Points, in no order, along strands that fork, close into loops and pass close to each other.
Points whose rows are less than 123 apart are linked; no others are. Some points are linked to none.
<118>: [ 27 -46  12  -9 -27  24  42   2  -7  -1  47 -71 -60 -18  47 -39  13   1
 -28 -75]
<796>: [ 33  18  67  25  24   2 -46 -19 -31 -42  15 -15 -20   4 -33   6  12  16
  62  43]
<276>: [-42 -93  86   1  36  -8  -5  -1 -80 -16  33 -14   5  24  12  -4   3  67
 -34 -55]
<804>: [-26   8 -26  25 -60 -13  60 -43 -17 -15  17 -24 -54 -24  -7   1  12  28
  -2 -20]
<297>: [ 22  -2   5 -11  39   9 -68  12  12 -45 -63   9 -42 -41 -12  27   8  15
   9  89]
<389>: [ -7  46 -28 -32  -6  24   5   2 -11  16  -7 -49 -52 -63  15 -17 -21 -75
 -26  -3]
<214>: [ 60  16 -17 -63  31  30 -33  77  27  16 -18  -6 -24 -21  35 -20 -25  11
  19 107]
<150>: [ -6 -41  36   9 -13  73  33 -34 -16  -6  19 -15  34  38  40  24  -3 -27
 -18 -67]
<63>: [-65  47 -22 -30  40 -39   3  -7 -43  67 -27  41  24  17 -14 -20   5  -4
  21 -36]
<558>: [-88   3  16 -14  -6  21   5 -46 -28  86 -19 -35   5 -15 -13 -21   5 -11
 -42 -55]
<342>: [ 19 -33  17  24  20 -81 -31  20 -11  -5  42  46  35  36 -61  -3  -8  79
   6   1]
<855>: [-23   7 -32  -6 -13  34   1 -45  -7  65 -30 -69 -16 -24 -43  -7  -7 -49
 -66  34]
<346>: [ 37  40 -61 -77   5  22   6  52  27  49 -34 -25 -40  -1  52 -20 -24 -15
 -12  75]
<206>: [-59  34 -26  12  27 -58  -5  14 -12  25 -19  72  63  29 -30  -3  23 -32
  20  -4]
<418>: [ 15 -38  30  -1  30 -46 -34  -8 -25  -2  43  26  -5   6 -71  18 -59  58
 -23   5]
<3>: [-22  19  -5 -21   5  21 -28 -21  16  17 -60  55  60  10 -41  25 -10  -4
  -1  36]
<625>: [ 56   1 -19 -36 -68   5  32  23  38   4  45 -32 -67 -21  10  -9  10  42
   6 -21]
<738>: [-18 -48  14   2  -7 -50  29 -53 -13  -1   9 -24 -16   3   6 -47   1   7
  -3 -81]
<562>: [  4 -34   3   6   9 -85   6 -12 -36 -11  36  32  51  41 -27 -22   3  70
  30 -26]
<129>: [ -4  13 -12 -11 -38  39  15 -38  34  15 -32  24  19  18 -25  27  -6  -7
   2  -9]
<686>: [-41   9 -41  11  -4 -63  -4  23 -14  16  26  71  93  54 -38 -22  54 -14
  12 -17]
<258>: [-42 -38  -3  25  -3  13  14 -19 -15 -10  -2  32  84  18 -15 -22 -25 -56
   9 -25]
<51>: [ 58  -7  18 -35 -12  26 -29  20  26 -17   4 -50 -65 -19  14  -6  62  55
  57  78]
<689>: [-51 -81  54   0 -10  16   0 -16 -79  -8  12  -1  11  48   5 -18  11  37
 -17 -86]
<624>: [ 24 -59  34  -1 -34  54  18  21   3 -29  57 -13  24  42  31  19   0 -47
  -1 -67]
<904>: [  2  -8  -5  35   9   8   7  -6  23 -23 -22   4  79  22  22 -19 -30 -68
   9 -24]
<575>: [-18 -41  14  -6   0 -71  15 -45 -54   9  27 -18  -6  10 -18 -41  -9  68
   3 -48]
<353>: [ -5  48  23  40  49  48 -11  -7 -29  12  -5 -65 -65 -12   4   2 -45 -13
   7  47]
<915>: [ 45   9 -15 -52  23  23 -41  19  16 -22 -34 -41 -40 -61  -3  -4 -11   0
  -1 103]
<670>: [ 72  11  17 -57  22  28 -40  74  11  -3  17   2 -53 -24  33   5  33  46
  40 106]
<308>: [ 16 -18  -4  47 -40 -23   8 -13  11 -37  51  42  53  70 -35  25  31 -24
  -2 -22]
<363>: [ 49  52  17  -9  37  18 -15  26 -27   8  31 -71 -87 -27  16 -18  -6   4
  23  62]
<277>: [-29 -26   4 -11 -31  27  51  12 -16  -2  39 -62 -48 -22  71  -7   3 -43
  -9 -72]
<789>: [-26  -5 -19  52 -47 -63 -15   2  18 -24  44  31  82  68 -43  -7  48 -12
  -4 -12]
<732>: [-45  -4 -41 -24  -4   1  13 -14   7  39 -57  75  54   4 -22  -4  30  53
  12  18]
<298>: [-53  34  -4  43  30  20  13 -22  -7  17 -39 -34 -27   7   7  -2 -55 -33
  10  11]
<167>: [-26   1 -21  -5  22  15 -61   3   6 -29 -85  38 -26 -22   6  62  11  11
  -9  76]
<325>: [-34  -9  39   8  74  13 -37 -37 -68   0 -27 -18  14  -6 -27 -30 -52 -28
   4  30]
<218>: [-24  36 -31  32  25 -48  -1  12  37  -9 -56  79  25  20  -9  19  40 -31
   5   8]
<751>: [  7  44  12  38  42  13 -52  66  78   1 -27  33  18 -20  -9  40  16 -21
  11  61]
<110>: [ -2  34 -55  -9 -21  29   0 -25  14  37 -57 -54 -41 -20 -28  22   7 -22
 -55  67]
<665>: [ 51  -1 -25  22 -29  -8  55  69  42  -9  59  -3  13  42  62 -19  -2  -5
  39 -23]
<488>: [ 20  19   0  33 -21   7  55   9  30 -15  40   0   9  -2  45   5  -2  -8
  29 -45]
<477>: [ 50 -18 -32 -20 -60  31  48  -8  24  19  22 -64 -44  -9  18 -42   3  10
 -22 -40]
<348>: [-77  13  -3 -28  -4 -14   0 -32 -46  67 -17  16   3   7 -20 -27   7  -7
  -5 -69]
<668>: [ 30  20 -57  12  -7   5  37  73  62  -3   0  20  22  33  51  -7  -9 -49
  33  21]
<598>: [  8 -41  36 -32  50 -29 -38   0 -88  33  58  20   0  36 -45  -3 -32  71
 -23 -38]
<862>: [ 29  24 -81 -71 -35   5  31  42  25  -6 -35   0 -31 -15  63   3   2 -17
   1  41]
<585>: [ 23   1 -17  12 -49 -20  -1  24  90 -30   1  28  74   1   7  24  39  -5
   9   1]
<646>: [ 13 -31  74  81  27 -25  -9  13 -34 -44  82  -1  18  32  12  21  -1  24
 -23 -51]
<70>: [-61   5  23   3  38  40 -17 -43 -32  72 -17 -71 -14 -29 -16  -8 -17 -45
 -58  10]
<860>: [ -1  71   0  14  21   7 -17  19   6 -38 -43 -10   6 -49  33  22 -39 -10
  17  53]
<572>: [-23  35 -30  18 -41 -15  57 -58 -16 -18 -30  12 -18 -26  12   9  28  53
  -4  -6]
<33>: [-14   4 -49   9 -54  -7  26  25  31 -55 -16  35 -23 -11   1  20  -4 -39
  35  -1]
<832>: [-10 -43  67  58  18 -23 -19  13 -35   2  78  26  51  45 -20  -6  26  36
 -18 -68]
<57>: [ 37 -42  27   9  -2 -21 -14  -9  -1 -26  43   7 -44 -14 -62  -2 -44  47
 -11 -12]
<743>: [ 28 -29  70  50  11   8  15 -11 -25 -27  53 -25 -14  -5  28   1 -13  49
 -13 -72]
<881>: [-16  -8 -14 -41 -33  49  42  35  -2  20  45 -44 -17   6  63  -1 -38 -62
  14 -31]
<341>: [ 38  -2  13  10  13  20 -38 -37 -31  15  -2 -80 -62 -23 -69 -26  19   8
 -20  83]
<788>: [ 16  22 -23 -11 -33 -16 -13  33  83 -29 -47  42  39 -39  40  36  37 -11
   5   1]
<385>: [ 26  30 -33  41  29   6  11  53  62 -11 -15   7  49   9  30 -22 -14 -72
  17  19]
<644>: [ -7  21  32  57  -5 -14  32 -14  27  13  27  31  40  14  13   2  23  11
  13 -69]
<324>: [-19 -24   1 -16 -49  53  35 -65 -12  15   6 -31  14   6  -5   7 -16 -13
 -18 -33]
<783>: [-18  24 -13 -56   1  38   9  46 -18  46  25 -58 -52 -22  55 -10 -45 -84
  -9   0]
<242>: [ 51  23   5  -6  61  40 -12  57  22  12  13 -10  17   3  35 -17 -44 -77
  15  32]
<316>: [-10 -71  84  12  36 -11   0 -26 -48 -20  43 -46 -17 -20  19  -7 -16  58
 -46 -52]
<543>: [ 16   3  14 -24  40  17 -49 -50 -33  24 -24 -37 -32 -35 -75 -29  -4 -13
 -31  67]
<752>: [-28  18 -40   7 -12  27  -2 -19   7 -34 -88  50   7 -31  29  47  22  27
 -14  43]
<334>: [-31  -7   9   2  19 -16  33 -33   1   6 -23 -11  -2 -25  36 -36  -2 -54
 -10 -79]
<828>: [-22  22 -15 -50  23  12 -46 -44 -24  32 -67  18  11 -23 -61  -6 -12   9
 -26  60]
<327>: [ 29 -33   8   0 -40 -40   0 -10  70 -28  -2  31  39   3 -19  22  29  63
  13  -6]
<581>: [ 82   1  27  39   1 -42 -17  50  31 -42  79  -2 -18  15  -5  23 -15  17
  -8 -20]
<825>: [ 13  24 -29  -2  10   7 -54  77  70 -32 -52  40  17 -35  38  48  25 -31
   1  54]
<611>: [  1  15  46  33  55  22 -39 -23 -50 -25 -14   3   9   7 -44  -4 -40   4
  30  57]
<685>: [ 19 -24   8 -18 -53 -13  11 -42  39   0   1  20  -1  20 -37  29  16  55
   9 -19]
<493>: [-14 -10 -25 -29 -21 -27  31 -43  -2  34 -19  53   7  37 -31   8  46  86
   7 -11]
<190>: [-69 -14  13   1  38   5 -29 -12 -58   5 -24  19  59   4 -25 -22 -55 -55
   9   4]
<23>: [ 81  -6   6 -27 -30 -36  14  17  30 -32  61 -18 -45   0  17  24 -11  30
  15 -17]
<402>: [-40  34 -56  -9 -31   8  24 -55 -28   1 -76  18  -1 -33  -1  17  28  36
 -35  44]
<311>: [-23  23 -19 -27  -8  -4  21 -22  17   3 -12 -10 -28 -61   8 -19  -8 -71
  -8 -36]
<617>: [-17  16 -26  39 -15 -46  16   0  34 -16 -37  87  21  39  -1  40  68  26
   8 -10]
<452>: [  6   6 -71 -37 -65  16  21  25  36 -36 -36   8 -49  -9  28  36   7 -16
  12  20]
<136>: [-24   3  37  51  -8 -22   1   3  -5  32  38  56  53  37 -25 -18  35  32
  13 -79]
<272>: [ 70  30  32 -22  62  16 -27  26 -14 -10  32 -33 -43  -2  18  -5 -23 -40
  36  48]

A tip is a point with one link. Name the tips that can be reached along the links from each point below, in the order of the rows.
<452> -> <804>, <51>, <33>
<342> -> <598>, <57>, <581>
<493> -> <624>, <751>, <341>
<646> -> <796>, <689>, <298>
<218> -> <308>, <110>, <617>

How many points has the smallest loop of links through each point below? Write 0 if it is on no loop.
<477> -> 0
<493> -> 5
<488> -> 0

Name the points in between on the shortest way along the links from the first point to the second, in order.
<298>; <325> -> <353> <363> <272> <242> <385> <904> <258> <190>
<617>; <70> -> <218> <206> <63> <348> <558>
<190>; <276> -> <258> <904> <385> <668> <665> <488> <644> <136> <832> <646> <743> <316>
<51>; <804> -> <670> <214> <915> <297> <167> <752> <402> <572>
<575>; <881> -> <738> <334> <311> <389> <783>
